Points, in no order, along strands that fork, close into loops and pass close to each other.
Two points are linked if the straight distance between their rows is under 35.5. Some points are linked to none.
mogi: [-13  -8 -21  -7   8  15  -4  -7  -2   2  18  11   0   3   3   9 -15  12
 -10 -14 -19 -10]
vave: [ -1   1   5  -3  15 -10 -13 -17  14   2  12  -1  -9   8 -17  14 -20   4
   4  -8 -14   4]
fovi: [ -6  -7  -1  -6  19  -3 -16 -15   4   7  25   3  -4   6  -9  10 -19   7
   9 -17 -22  -6]
tov: [ -1 -19  -7  15   8  -8   9  -4  31   0 -26  -2  27   3  18  18  14  -9
   1  -8  26  13]
tob: [ 18 -16   0  25  10 -10   4 -22  39 -20 -32  -9  26  16   7  18  11 -16
  11  14  10   8]
vofo: [-12  -2   4 -32  -2  26  -3  12 -39  -2  26  13 -11  -5  20 -11  -5  10
  -5  -6 -18 -16]
zim: [ -1   3  17  -1  -9 -24   4  10  10   0   1 -18  -2  -8 -13   6   4  12
  12  -1  12  11]
pada: [ 10  17  -2   6  -2  -6   7  -7 -10  -2 -15  -9 -13 -13  -6  -3  -2  13
  -7  11   3  11]
nirar: [ -7   6   2  -5 -14  -2  -3   8  -7   0   0  -8 -12  -4 -10 -10  -3  -3
  -6  -9  13 -12]
Sivav: [ 15   9   8  28 -21  -5   4 -11  12  -8 -17   2  -1   6   1   6  12   2
   2  23   6  20]
lov: [ 29  -5  12  34 -15  -8  -2 -25   4 -15 -22  -1  10   3  11  -1  28  -3
   8  33   3  20]
Redi: [ -4 -18 -15   9  15   0  -9  -3  13 -13  12  14  29  14   7   6  11 -17
  34 -18   6   7]
nugi: [-15  -2  18 -10  -3  -5  -6 -18  -8  10  13  -6 -14  -1 -29   4 -20   9
 -14   0 -14   2]
Kobat: [ -6   3 -10 -15  -6  16  -1   8 -12   3  10  22  -1  -2  23  -6   8 -11
   4 -16   9  -3]
novaz: [ -5  15   3 -21  -7  15   8  14 -21  -4  -3 -10 -14  -2 -11 -10 -10   7
 -25   4  -5 -19]
sabu: [  7  18 -12  10  -7  13  12   1 -12   9 -30  -8  -7  -9   2   5  -2   3
 -16   4   2  -8]
fadip: [ 13  25  -2  -3  -8  13  19   9 -14   1 -27 -20 -11 -12   1  -1  -1   4
 -15  13  -7 -15]
Kupef: [ 11  -6 -11  12  -4   4 -11  -3 -23   5 -11  14 -11   5  -7   1   3   2
 -28  16  -4   7]
Tul: [ -5  -5  -7  -1   0  13  -8  -1 -18   1  28  27   4   4  14 -13   6  -5
  21 -12  -6   4]
sopiv: [  7   8  13   0 -20  -8   8  22 -14  -2 -16 -10 -20 -13   3 -14   9  -2
 -14  29   7   5]
dom: [ 26   1  11  23 -13 -10  -4 -35  17 -23  -9  -7   1   3  -9  10  11  -7
  16  24 -12  16]
giv: [-18 -10  -6   9  13  -6  -4   6  26 -10   3   0  12  10  18   4  -3  -9
  28 -21  16   4]
viv: [ 12   0  13   6  -8  -8 -11 -25  -6   0   3   1 -18   2 -21   3  -7   8
 -13  21 -20  13]
makiv: [  2 -24   4  13   9 -22  -4   3  30 -12   5  -4  25  17   5   8  13   4
  18 -11  18   6]
vure: [ 15   3 -11  25  -6   5   0 -15  -1  12 -12   3 -11   2  -4   7  -6   9
 -16  17 -19  -1]
Roso: [-12  -1  -5  -5  -4  -3  -6   2   9   3  22   4  -5   1 -15   3  -6  -4
   8 -11  -5   1]
gog: [ -2   3   2   9  -8   8  -6  -1 -15  11   2   1 -17   6 -13   2 -15  21
 -22  12 -16  -7]
tula: [-10  -6   0 -14  -4  10 -13  18 -32   5  25  20 -12  -2   5 -12   3  -1
  -4   0  -7   0]
kifo: [ 21  -4   0  14 -21 -10 -10  -7   1  -3 -13   9  -6   5  -3   7  14  -8
 -11  13  10   9]
givis: [ -7   7 -16   0   7  19   2   2 -15  10  -6   2  -5  -1   6  -2 -11  11
 -19 -11  -1 -19]
remen: [  0  12  -7   6   0  -1  16  11  12   4 -24  -8   4  -9  11   0   3  -2
  -2  -2  20   0]
biz: [-18  -7  11 -35  -7  28  -1   8 -36   0  32   5  -3  -5  15  -3 -11  21
  -6  -8 -28 -22]
bira: [  1  -4  14  -2  -5 -10 -11 -17  -4   7  12   1 -18   1 -23  -1 -11   5
 -14  10 -12   7]
tel: [-11   6  -1  -4  -9  -4   3   3   7   6  12  -3 -12  -3 -20   2 -11   0
  -5   0  -7   1]
mon: [ -8  12  -8 -28   9  21   9  17 -28  -3   9  -4   3 -11   9 -15  -2   1
   4 -17  -8 -21]
rede: [ 16 -22  -5  14  21  -9  -4 -15  38 -17 -22  -2  29  22   1  11   8 -26
  11   5  12  -5]
lemek: [  9 -28   1  13  16  -6   5 -12  34  -5 -22   6  39  13  15  10  20 -18
  -2   1  24  10]
paluz: [-13   8   8 -14   3   2   0  14  -8   3  20   5  -6  -6   7 -22  -3   1
  11 -11   9  -2]
gilum: [  1  -3  -9   8   6  -3  -6   7   0  14   2  14   0  -1  10 -14   5  -4
  -2  -3  12  -1]
suk: [-14  11  14 -25  -5  15   7  29 -27  -6  20  -3   3  -6   9 -31   5  -9
  17  -7  -1 -15]
Nim: [-19  -9 -20   2  19   8 -10  -9   7  -9  18   8   5   7   8   5 -15 -10
  29 -22 -13   0]
vasaf: [ 38  -7  10  23  -4 -11  -9 -24   2 -12 -17   5   5   9  -3  -5  20 -10
   0  34  -2  13]
zefog: [-17 -12  -2 -23   3  13   0   0 -11   4  24  -2   0  -6   2   7 -18  34
 -21  -6 -26 -17]
Kudab: [ -2   3  -1 -13  -6   3  -8   3  -8   4  12  13 -18   3  -1  -3  -5   3
 -17  -2  -1  -2]
Toli: [  1  15  19 -32  -4   1   5  29 -16  -1   6 -15  -8  -8  -3 -20   1  -7
  -5   1  -3 -19]
Tus: [-11  -4 -27  -5  12  16   3  -4   1   5   5  16  11  -7  23   6   0 -15
  14 -23  -1   0]
Garu: [  6  22  19  -8 -19  -1   9  12  -7   2  -7 -15 -22  -7  -9  -4  -5   5
  -9  16  -3  -3]
ganog: [-16   9 -14 -13  11   3   5   9  11   1   4 -13 -11  -7   0  13 -20   3
   8 -18 -12 -11]
Zeti: [  0  12   2 -17  -8   4  15  32  -4   1  -9  -7   3  -8  12 -13  13  -8
  -5   0  16 -11]
bude: [-13  -8  17 -17   1   2 -16  -4 -17  19  31   7 -13   0  -8  -1 -13   9
  -3  -8 -19  -7]
gol: [  9 -14  -7   3  12   4 -15 -13   1   8  19  16   1  16 -10   4  -9  10
 -16   6 -26  -6]
noteb: [ -1  17  33 -15 -15  -7   2   2  -9  11   2 -12 -27  -7 -13  -2 -12   7
 -10  14  -8   2]
kez: [-21   8 -16 -18  16  16  10   9  -2  -1  11 -10  -4  -8   9   3 -21   7
   7 -20 -19 -21]
misi: [ 16   2  14  14 -16  -2  -8 -29 -13   1   0  -4 -24  -5  -8   3  -5  11
 -12  31 -29  11]
sotal: [ -7   0  -9 -12  -7  11  -8   1  -7   1  18  19  -7   4   6  -2  -2  -4
  -4 -14   0  -4]
goz: [  2  21  19   1 -22  -9  13  -2  12 -12 -11 -20 -14  -8  -6   6  -4   8
   6  11   8  11]
nager: [ 37 -12   9  19   3 -18  -8 -15  14  -8 -16   5  16  13   1   0  22  -6
   0  22   8  10]
Fozem: [ 32 -11   9  24 -10 -10   2 -30  25 -25 -17  -8  17  11  -3   9  21 -11
  13  28  -1   8]
nuza: [-13  -5 -14   2   4   2 -11  -6  -3  -8  12   9   7   4  -3  -3  -1  -9
  16 -25  12  -1]
futed: [ -1  22   8  -4 -12  -3  13   9   9   0  -8 -16 -15  -6  -7   0 -10   4
   0   5   2  -4]
pepil: [ 10 -10 -20   3  20   1  -4 -17  21  -8   2  16  15  15 -10   3  -1 -19
  -3   2  -7   2]
Lukov: [ -1  23  -4  -8  -1   5  16  17   7   5 -10 -19  -9  -8  -1  -1  -9   1
  -2  -2  -4 -17]
Zak: [ -7  11  22 -29   0  16  -4  36 -38   4  16  -4  -9   0  -4 -16  -2   0
  -3   3 -15 -22]
gov: [-19 -10   7 -34  -1  18  -1   5 -25   5  31  -1  -2 -10   3   1 -13  26
 -14  -7 -28 -19]
Sidam: [-15   1  29 -16  -5  -3   0 -14 -19  15   7 -12 -19  -6 -25   1 -20  16
 -21   9 -18  -1]
luri: [ -5 -24   5  12   2 -20   5   8  25 -10  -2 -10  23  10  15  13  15  15
  10 -12  25   6]
nuvar: [-22   2  12 -22  -8  21  -2   8 -30   9  30  -3  -5  -5  -2  -8 -11   4
  14 -18 -21 -24]
mipos: [ 26   2  10  19 -15  -6 -10 -23 -11  -5  -8   3 -20  -3   2  -2   8   0
  -6  35 -16  16]
Goni: [  3  21  16  -8  -4   4   9   0 -20   6  -7 -23 -18  -9 -15   4 -15  24
 -10  13 -22  -8]
fuvi: [  3  -5  14 -12  -2  -8 -17   6 -27   5   8   7 -26  -3 -11   0  -5   7
 -22  16 -10   8]
pila: [ -9  15   0   3   4  -1   8 -12   1  -3  -6 -22 -16  -7 -20  13 -26  17
  -2   2 -16   2]
Suta: [ 18   1   3  10   6 -12  -5 -32  27 -16  -4  -4  -6  10 -14  11  -9  -7
   4  12 -11  11]
Lidu: [  3  19  15   4 -12   4   7 -15 -15   2  -6 -21 -21 -11 -15  11 -15  25
  -7  17 -25   1]
belis: [-12   5  -5  -3   5  -9   6  16  15   2   6  -8   3  -8   5  -1  -3  -2
  19 -14   8  -2]
vimo: [ -5  -5   7 -21 -12  -6   1  30 -13  -3  11   3   1 -12  13 -13  20  -4
   3  -5  19   1]
Gege: [  3  -7  -7  14   4  -3  12  -9  23   9 -34  -1  19  -7  15  12  12 -13
  -6  -2  24  16]
duna: [ 17   6 -14  23  -6   2   4 -20   2   6 -22   0  -9  -7   2   8   0   0
 -10  15  -8   6]
neb: [ -1  18   6 -33   3  16  14  26 -15  -4   7 -15   0  -3  -4 -19  -4  -4
 -11  -1 -17 -27]
der: [ 12 -10  13   8  -6 -23  -9   9  16   4   9   6   2   7  -2  -6  14   1
   4   8  11  12]
kuzu: [ -1   2  -5   7  -1  -4  20   2  21   3 -30  -8  11 -11  18   5   9  -5
  -5  -1  27  11]
kot: [ -6  -4  -6   5   3   7   0 -19  -1   1  -1 -12  -9  -1  -7  16 -25  33
 -21   2 -23 -12]
Rozal: [ 21  -7  -2  11  -4  -7 -14 -11   1  -5  -7  17  -1  15  -9   0  11 -11
 -14  13   8   8]
zipa: [ -5  -5  -9  12  10 -19  -1  -6  34 -15 -10 -12   0   4  -7  15 -11  -7
  15   1   1  15]
suge: [ -4  -6  -4   7  11   2   2   9   0  12 -10  18  24  -1  20  -8  19  -7
   1 -10  29  14]
dob: [ -5  19  25 -23  -3 -10   7  17  -1   7   5 -21  -9 -10 -14  -3  -7   5
   8  -3   0  -4]
lekes: [ -1   3  18 -11  -6 -17  -8  23 -12  13  14  -2 -10  -8 -10  -9   6   3
   3   6   4   6]
tun: [  7   9   2  -4  -4  -3  -6   0  -6  -1  -1  13 -17   4  -1  -4  -2   3
 -17   5   8   9]
kezu: [ 17  -5 -13   9  14  -2  -5 -21  19 -11 -12  13  13  14  -8   6   2 -17
  -6   4   6   6]
bor: [ -9   5  -8 -12  -8   8  12  21   0   4  -5   1   9 -10  18  -8  13 -12
   3 -14  20 -10]
Tufe: [-11   9   9 -21   4   9   2  12 -11  14  21   0 -13  -3  -2  -3 -16  20
 -12   0 -22 -13]
Nolid: [  0  12  23 -14  -5 -10   0  31 -20   7   2 -10 -17  -9  -7 -17   2   3
  -6  16   3   2]
Givi: [ 14   5  13   4 -12  -9 -11  -5 -15  -2  -8   3 -27  -3  -3  -5  -1   4
 -17  21   2  12]
Gegob: [  1   7  12  -5 -11  -5  19  33   1  -1 -17 -14   7  -7  13 -12  17   4
  -5   7  25  -5]
bufiv: [ -3 -12 -17   9  23   1 -17 -16  12  -4   8   6   5  17 -10   8 -15  -8
   8 -13 -13  -9]
konob: [ -5   8  21 -12  -4   5   1  19 -30  11   3 -11 -23  -7 -12  -8 -12  17
 -24  24 -22  -8]
nepa: [  3   8  -9  -5  -4   1   7  15 -15  10  -6  -1 -12 -12  -3  -7   2   5
 -17  10  -4  -2]
Gof: [ 10   2  -7  14   6 -10  -2  -2  15  11  -3   7  -4   1   4  -6  -1  -1
  -2   4   4   6]
Napoz: [ 10   0 -17  18   9  -4   6 -17  18   3 -29   0   9  -5   5  13   3 -11
  -4   2   7  13]
limi: [-17 -10  -2   8   5 -14   2   7  31 -15  -3  -9   8   7   9   6  -4  -2
  16 -15  23   6]
Mure: [ -5   9  27 -19  -2  -1  -2  27 -30  11   7 -10 -21  -7 -14 -14  -8   5
 -13  18 -12  -7]
vom: [ 16   3 -11  30  -1  -4   8 -23  14  -1 -28  -5   4  -7   3   9   7  -7
   2  15   0  15]
Tagep: [  9   4  15  -7  -8  -4 -12  -2 -29   0  -5   0 -31  -6  -6   3  -7  12
 -23  20  -9   7]
Lerip: [-18   4  -5  -8 -12  10   5  19  -7  -5  20   6  10  -3   5  -4   7  -5
  29 -20   7  -2]
pedub: [ 12  27   1 -14  -1  11  18  20  -8   0 -21 -20  -4  -7   1  -6  -1  -2
 -13   5  -4 -22]
kilu: [ -8   1 -14   0  10  -8  -3  -1  20  -1   1 -10 -10  -2  -4  15 -17  -4
  10 -14  -7  -2]
fodum: [-15  -8 -13  -2  -6   9  10  14   2   2   0   4  18  -9  24  -3  17 -14
  18 -23  21  -5]
Maz: [ 10 -17   6  15   8 -24  -7  -4  33 -14  -1  -8  17  17  -7  14   7  -1
  18  -2  10   6]
Pil: [  8  26  22   1 -28   5  11  -3 -12  -5 -10 -18 -26 -13  -2  -2  -1   8
  -1  27 -12   5]
vis: [ -7  -2 -21   0   2  14   1  10 -20  12  -3  20   5  -5   3  -6   9  -7
 -16  -1   4   5]
rugi: [-15  16   3 -27  12  16   8  13 -22  -7  17 -10   1  -9   3 -15 -10   2
  17 -21  -8 -17]
Sep: [ 22  -6  25  27 -21 -22  -2 -19  14 -13  -6 -13   3   2  -1   5  19   9
  16  25   2  20]
Sus: [ 32 -13   1  15   8 -12 -11 -10  10   6 -19  13  16   9   8   1  22 -13
  -5  12  14   8]
Reg: [-10  -5  -2   6   7 -19  -7  -3  27  -5   0 -16  -7   1 -10  15 -16  -7
  17  -8  -3   5]
taf: [ -7  -8   8   5  -6   4  14  18   7  13 -23   5  21   0  27  -2  23  -1
 -11  -3  37   9]
meda: [ -6 -11  -5   8  -1 -11   9  15  18   0  -7  -1  21   0  12   6  16   2
   8 -11  25   7]
Tes: [  9  -9 -10  10   6  -9  -3 -15  24 -17 -14   7  15  13  -5  11   8 -14
  -2  -3  19  11]
silep: [-19  15   9 -18   8   2   8   4  -4   4   4 -26 -10  -8 -21  12 -25  12
   3 -10 -17 -13]
gilu: [ 22   1  -3  11  11  -3  -7 -30  17 -10  -3   7  -4  16 -13   4  -9  -3
  -8  16 -14   5]
kap: [  3   3 -15  -3  15  -3  -3  -9   0   5   2  -2  -9  -6  -4  11 -14  14
  -9  -7 -13  -2]
Laf: [-12   9  -5 -15  -4  22  10   9 -29  -7  15   2   8 -10  19 -12   3  -4
  35 -23  -3 -11]
mif: [ 33  -2  -4  28   7  -3  -3 -35  16 -12 -21  -4   9  10  -9   6   6 -13
   9  24 -14   1]
sokol: [ 14   0  15  14 -17 -24  -4  -3  -1   2  -6 -14 -10 -11 -10  -2   9   7
   5  15   5  12]
Vozit: [-11   2   1 -10 -17  15   4  19 -24  -5  17   8   9  -6  19 -11  13  -8
  32 -19   9  -7]
mituv: [-13  11   1  -6   9   1   7  -2  -4   4   1 -20 -12  -7 -18   5 -25  20
  -7  -4 -16  -9]
Sez: [ -8  10   3 -14 -10   5   2   6 -18   0   1 -12 -15  -7 -19  -4 -10   5
 -15  -4  -2 -13]
dukig: [-12  20  19 -27   4  -4  11   7  -1   3   4 -26 -10 -12 -22   2 -17   6
   3  -6  -9  -8]
vulu: [  8  -9  -3   5  -3  -7 -17  -3   4  -2   7  16   3  13  -8  -4   8 -10
  -2  -5  11   3]
kefiz: [-21   6 -19 -11  11  21   9   4  -6  -2  13   3   0  -6  19   0 -14  -2
  20 -24 -11 -13]
bot: [-13   0 -25  -6  16  15   2  -5  -1   4   9  10   1  -5  15   3 -11   0
   2 -20  -8  -8]
zet: [  9  -8 -21   9  20   9 -14 -11   0  11  -3  22  15  12   5   7   4 -12
   0 -14  -2  -4]
Buzi: [-17  12   3 -17  12   4   3   9  -8   2  17  -8  -6  -8  -4 -13 -14   7
  11 -17  -2  -7]
fas: [ 12 -13 -24   6  22   7  -6 -19  14   3   2  19  13  13  -7   3  -2 -13
 -14   6 -17  -5]
dosuf: [ -3 -12  -7   7   6  -1  -3  11  -1   4   4  18  27   4  16  -5  22  -5
  14 -13  23  13]
gasul: [  9 -14   7  27  -8 -15  13  -4  27 -11 -20  -9  18  10  12  15  18  12
   3   9  21  16]
zefi: [ 29 -14   4  27   5  -8   2 -21  29 -18 -28  -6  29  20  -3  12  19 -16
  10  21   8   2]
Kefi: [  1  -3   1   4   6   0  -4  18  -7  14  -7  19   6  -1  24 -16  16  -7
  -5  -1  26   7]
vilis: [-13   8 -19 -11   4  24  15  22 -21   9   0   8  12 -12  12 -14   9  -9
   2  -9   2  -9]
mog: [  5  -8  -8   5  13   1 -14   4 -11   5   8  28  17   8  10 -10  18  -8
   7  -6  13  12]
ratof: [  9 -13  -2   7 -14 -18  -4  -9  19 -12  -6  -1   6   5  -8  10  12  -7
  -2  -4  19   8]
Rif: [ -3  -3 -14   2  15  11  -8  -3 -14   3  16  29   9   5  13 -13   6  -4
   9 -12   2   7]
Sime: [ -2   6   5   3  -7 -14   1  -7  18  -1   6  -6 -11  -1 -20   6  -9   1
   1   5  -3  12]
tabun: [  5  12   0  -3  -3   4   7  13 -12   3 -25   8  -6  -6  12  -6   9  -3
 -19  10  24   9]
nipi: [-20  -7 -16   1   9  14 -10  -8  -3  -4  25  11   4   8  -1   9 -15  -2
  21 -24 -17  -5]
somu: [  1   0 -19   2   2  13  -3   3 -20  10  -8  20  -2   1  -1   3   3   2
 -27   4  -1   4]
Purus: [-19  -3   7 -13   0   6  -8  -5  -7  12  24  -4 -11  -1  -7   1 -20   9
   2 -18 -17 -18]
riz: [-11  -9 -15  -9  -3  17  -6  15 -31   5  13  24  -6  -2   8  -9   4  -4
 -17   1  -5  -1]
zib: [ -2 -15 -24  -1  16   6  -3 -10  11   3   7  20  19  -2  19   3   9 -24
  13 -16   1   5]
Baf: [  3   5  -4  -2   4   5   8   7  -5  15 -28  11   9 -10  16  -2  14 -10
 -18   2  25  13]
didet: [  6  -1  20   1 -11 -21 -10   8  -9  13   3  -7 -16  -9 -14  -5   3   5
  -1  12   2   9]
dezot: [ -8  11   7   8  -3 -13  11   6  21 -10 -14 -22  -5  -2   1   1  -9   6
  10  -5  20   1]
buk: [  8  24  19  14 -23  -2   5 -14  -6  -4 -10 -16 -19 -11  -7   6  -1  12
  10  20 -12  12]
fisit: [  3 -17   0   3 -10 -13 -13  -3  16 -10   9   8  11  12  -4   3  13 -10
   7 -12  20   3]
niti: [-15 -13 -13   3   1   2  11  14  14   3  -7   2  27  -6  23   8  16 -11
  17 -21  22   3]
kubo: [-18   3  -5 -11 -11   6   0  15  -5   2  24   4   0  -5  -8   1   1  -5
  19 -18  -3  -2]
zel: [  0  10   3  -7  -6  -1  -1  17  -8  -2  -5  10  -7   0   6  -9   7   0
 -10   2  22   7]
zab: [  5   3  11  13 -16 -11  22  12   8  -7 -21 -14   6  -8  12  -4  18  15
  -5  19  24  16]
binu: [  0  -4 -14  18  16  -9  -3   0  22   9   0   4   6   4   4  -1  -5  -7
  11  -5   1   0]
Nized: [-11   6   1 -29   4  26  11  22 -25  -1  13  -8   1  -3   4 -19  -9   9
 -18   1 -23 -31]
Rof: [ -2   1  -1   8   4  -1   0 -27   0  -1  -3 -17 -13  -5 -15  16 -24  25
 -11   7 -27  -1]
vakun: [  7  -1   4  14  -6 -13   8  10  11   2 -14   4   8   0  10  -4  17   6
  -6  13  23  20]
tane: [  9  -2   3   8  12  -7 -13 -28  11  -1   6  -1 -10  11 -18   7 -20   7
  -7   4 -18  -1]
pulor: [ -3  19  13  11 -15  -2   7 -15  -2  -2  -9 -23 -19  -8 -20   9 -15  12
   6   9 -13   3]
fod: [ 18 -10  -2   2  11  -1 -19 -16  11   3  17  17   2  21 -12  -1  -4  -8
  -5   4 -15  -9]
viti: [ -5   2 -17   1   7  -1  -4  -4  -5  -2  -4   1   0  -3  -7   2  -3   0
   0 -17  10  -1]
soko: [ 37  -5   3  16   9 -10  -6 -26  23 -13 -13  -1  11  17 -13   3   6 -16
   7  23  -6  -5]
zota: [ 10  -5 -16  11  16   7 -11  -6  -7  18 -14  21  12   3   7   2   9 -11
 -11  -6   8   4]
Pimaf: [ 10 -11   3  19  -1 -14   6   1  25  -2 -12   6  19  10   8   4  18   1
  -2   9  22  17]
tope: [-15  -1  21 -37   3  11   2  17 -32  11  20 -15  -6 -11 -11 -13  -9  10
 -14   1 -27 -24]
Darav: [-12  -4  10   7  -2 -21   3   2  27 -14  -5 -18   1   3  -2   5  -5   5
  13 -10  23   6]
kat: [ -9  14  -1 -13  -2   0  15  31   9   1   2 -14   6  -6   4  -3   1  -2
  16 -12   7 -12]
nuvef: [  2   6 -10  18  -4   7   0  -6  -1  10  -4   2 -11   5 -12   6 -14  13
 -15   9 -15  -5]
zapa: [-11 -10  -5   5   7  -4 -16  -9  13 -13  16   7   9  13  -7   0  -4 -12
  21 -21   9   1]
por: [ -9 -11 -24  14  27   8 -13 -12  11  -6   4  11  13  16   2   6 -11 -15
  18 -18  -7  -4]
megem: [ -6  14 -19   3   6  14  10   3  -6   8 -22  -2  -1  -5   2   6  -7   1
 -14  -9   6  -9]
godo: [-12   3 -12 -15  -3  23   6  18 -25   5   6  10  -6  -4   7 -13  -2   1
 -23   1  -6 -14]
Vatag: [ -2  -9 -21  -2  15  17  -9 -14   5   1  17  23   7  16   4  10 -10   0
  -7 -11 -19  -7]
kido: [ -5 -14  -7   8   8  -1  -3   4   6  -6  14  18  29   8  16  -4  18  -5
  30 -17  15  12]
fiti: [ 10  -9 -14   4  16   3 -14  -4 -11  11   9  26   2   9   1  -8   5  -1
 -15   5  -7   4]
Tivor: [-12   0  19  -9  -6   5  -6   1 -23  13  11  -5 -19  -1 -16  -2 -18  23
 -26  12 -19  -8]
Tamos: [-14   0  -4 -21  -3  23   7  13 -25   0   7  -6  -5  -5  -1 -11 -11  15
 -29   0 -15 -27]
geg: [-25  -1   3 -14  -2  15  -4  -3 -13   5  28  -1  -6  -3  -3  -1 -18   2
  17 -25 -16 -18]
fozes: [ -7  -4   5   2  -9  -4  20  26   7   4 -14  -8  14  -4  21 -12  18   1
  -6   0  32  -3]
fuv: [-11  -5 -11  -1   0  14  -8  -3 -12   3  30  16   3   1   9  -1  -4  -3
  28 -20 -16  -3]
paba: [  4  10  11   0 -17 -10  21  16   8  -6 -18 -20   0 -11   6  -8  12   7
  -4  12  20   3]
sirul: [ 11   1   5  16 -14  -8   6   6   0   0 -23   8  -1  -1  11  -4  19  -2
 -14  24  21  21]
nat: [ 10  20   7  24 -22   1   6 -11  -1  -6 -15  -5 -12  -3  -2   2   4   8
   3  23  -2  17]
Kazis: [-15  -1 -13  -8  -3  18  16  14  -9   3   3   7  19 -16  32  -9  15 -16
  28 -19  12  -2]
Kepot: [ 19  -8  21  24 -22 -23  -8 -10   6  -2  -4  -7  -5   2 -10  -2  14   2
   5  24   2  15]
repar: [ -5   0 -17   8  10 -11  -3  -2   9  -8 -13  -8   5  -3  -6  12  -3  -1
   9 -17  15   7]
kepin: [ -9  -6 -13  10  19  -6  -4   1  23   2   6   7  11   5  14  -3  -3 -10
  21 -15   8   3]
sileg: [ 12   3   8  11 -24 -10   7   5  -6  -4 -20  -4 -13 -12  10  -6  16  -1
 -11  26  13  16]
pafa: [ -8  18  -6 -14   4   9  11  22   2   7   3  -7  -1  -6  10  -8  -5  -4
   8 -13   0 -20]
lote: [ -6  -4   7  -1 -13 -16  -6  -2   8  -6   5  -5  -7  -1 -10  -6  -1  -4
   0 -10  20   1]
fovon: [ -2   1 -17  18   9  -7   5  -6  17  -7 -28  -7   7  -2   0  15  -2  -6
   5  -5  15  12]
mok: [ 18  -5   8  25  -6 -21  -3 -28  24 -21 -13 -19   4   2 -10  17   6  -2
  22  15  -6  16]
nimer: [  1 -21 -17   7  14  -2  -3  -7  21  -1  -4  15  28   6  10   2  13 -24
   8 -11  14   6]
suden: [ -8 -10 -13   0   1  11   6  -2 -10  -3  13  17  19 -10  30  -9  14 -12
  35 -20   9   8]
dor: [ -9  10  25 -36   1   5   7  11 -23   8   9 -24 -11 -10 -18  -9 -12   6
 -15   1 -20 -22]
fut: [  3 -13  -3  -2   5  -1 -11 -11  -4  12  19   7  -8   3 -13   7 -12  19
 -20   7 -27  -3]
Geki: [  9 -10   7   6   6 -21 -14  -9  27  -8   8  -2   8  15 -17  12   0  -9
  17  -5   1   5]
nukez: [-10   3 -18  -7   4  21   7  18 -20  19  -8  15  12 -12  12  -6  11 -11
  -9  -7   7   0]
gano: [ 16  -4  -6  13   9  -6  -9  -5   1  13 -20  13  10   3  10   2  15  -8
  -7  -2  19   8]
kop: [ 13  -1 -11   8   6   1  -7 -21   8  -5  -5  14  -3  12 -10   4  -5  -3
 -16   6  -1   5]
loba: [  0 -17  11  13  -8  -1  12   3  13   7 -28   5  25   6  22   8  26   0
 -15   2  37  15]
kono: [ 32  -4   1  21  -9  -9 -10 -25   0  -3 -12   4  -8   2  -5  -1  11  -7
  -7  29 -12  10]
Dade: [  8   0  10  27 -17 -14   9  -8  23 -15 -16 -11   6   6   2   8  10   9
   8  12  16  18]
Punul: [  9 -21  -7   5  12  -4   0  -9  26  -3  -9  16  32  10  12   4  21 -20
  -4  -1  21  12]
derik: [  7 -10 -14   9  22  -6 -15 -22  23 -12  -4  -4  -1  18 -14  18 -19 -11
   5  -3 -15  -6]
Vozen: [ -9  -8  12 -20  -3   4 -17   8 -27  11  30  16 -17   1  -1  -3  -6   6
  -8  -1 -16  -1]
Rabil: [-16  -3 -13 -17  -3  20  -2  -2 -12   0  24  14  -6   0   4   2 -11  10
 -11 -14 -14 -10]
bofin: [-19  -8 -13 -16  -6  30   4  -5 -23  -2  30  17  -2  -5  18  -6  -9   5
   6 -13 -21 -10]
fakel: [-19  13  31 -32   4  -1   9   5 -18  16  10 -21  -9 -11 -24  -4 -16   7
  -8   1 -18 -10]
Rike: [ 10 -12  -2  19   3 -13   2 -17  34 -25 -22  -6  17  16   0  17   6  -9
   6   5  18  14]
memig: [-11   7  -9 -20   2  27   7   8 -35  -2  16   8   3 -10  20 -15   1   0
  16 -18  -8 -13]
feses: [  7   2   7  13  -5 -16  -3 -20  21 -10  -2  -8  -8   4 -18   9  -9  -2
   7   7  -2  14]
foru: [-12   7   3   2  -9  -3   8  20   4  -8  -6  -7   7   2  -2  -7   6   3
   3 -10  27  -2]
zume: [ 16 -11   4   1  10 -12 -20 -13  23  -4  15   9   5  20 -12   2   0 -16
  11  -4  -5  -7]
sef: [ 25 -14  -6  10  20 -12 -10 -17  30 -16 -13  -4  18  19 -12   9   2 -23
  13   9  -1  -8]
nuge: [-15  10  24 -30  -6  16  -1  22 -30   8  24  -8  -5  -2  -6 -14  -5  -3
  10 -10 -15 -24]
Dem: [-11 -12   2 -13   2   2  -5 -10  -4  12  21  -3  -7  -2 -14  12 -19  25
 -20  -1 -30  -7]
femat: [ -9  10  12 -20  -5   3   4  27 -12   4  13  -5  -6  -7   3 -23   3  -3
   5  -5   5 -12]

How many points has the smallest loop of links through each point below? Write 0 if it is on no loop.
fovon => 0
Darav => 0
fisit => 7

A piece is two or more points that can be reached from each other along the links. Count, over all rows, the pieces, the separate loops (a circle has one, a figure eight two, a Y none), the forks (points with three links) and the tips (points with one).
pieces => 4
loops => 1
forks => 30
tips => 36

Name the points in between on the shortest way along the links from the first point to the second, in order.
Pil, sirul => buk, nat, Sivav, Dade, gasul, Pimaf, vakun
mon, sef => memig, Laf, Vozit, Lerip, kubo, Roso, tel, Sime, feses, Suta, gilu, kop, kezu, Tes, Rike, tob, rede
belis, Lidu => kat, pafa, Lukov, futed, Garu, Pil, buk, pulor
limi, Nim => giv, kepin, binu, Gof, gilum, Kefi, suge, dosuf, mog, Rif, Tul, fuv, nipi
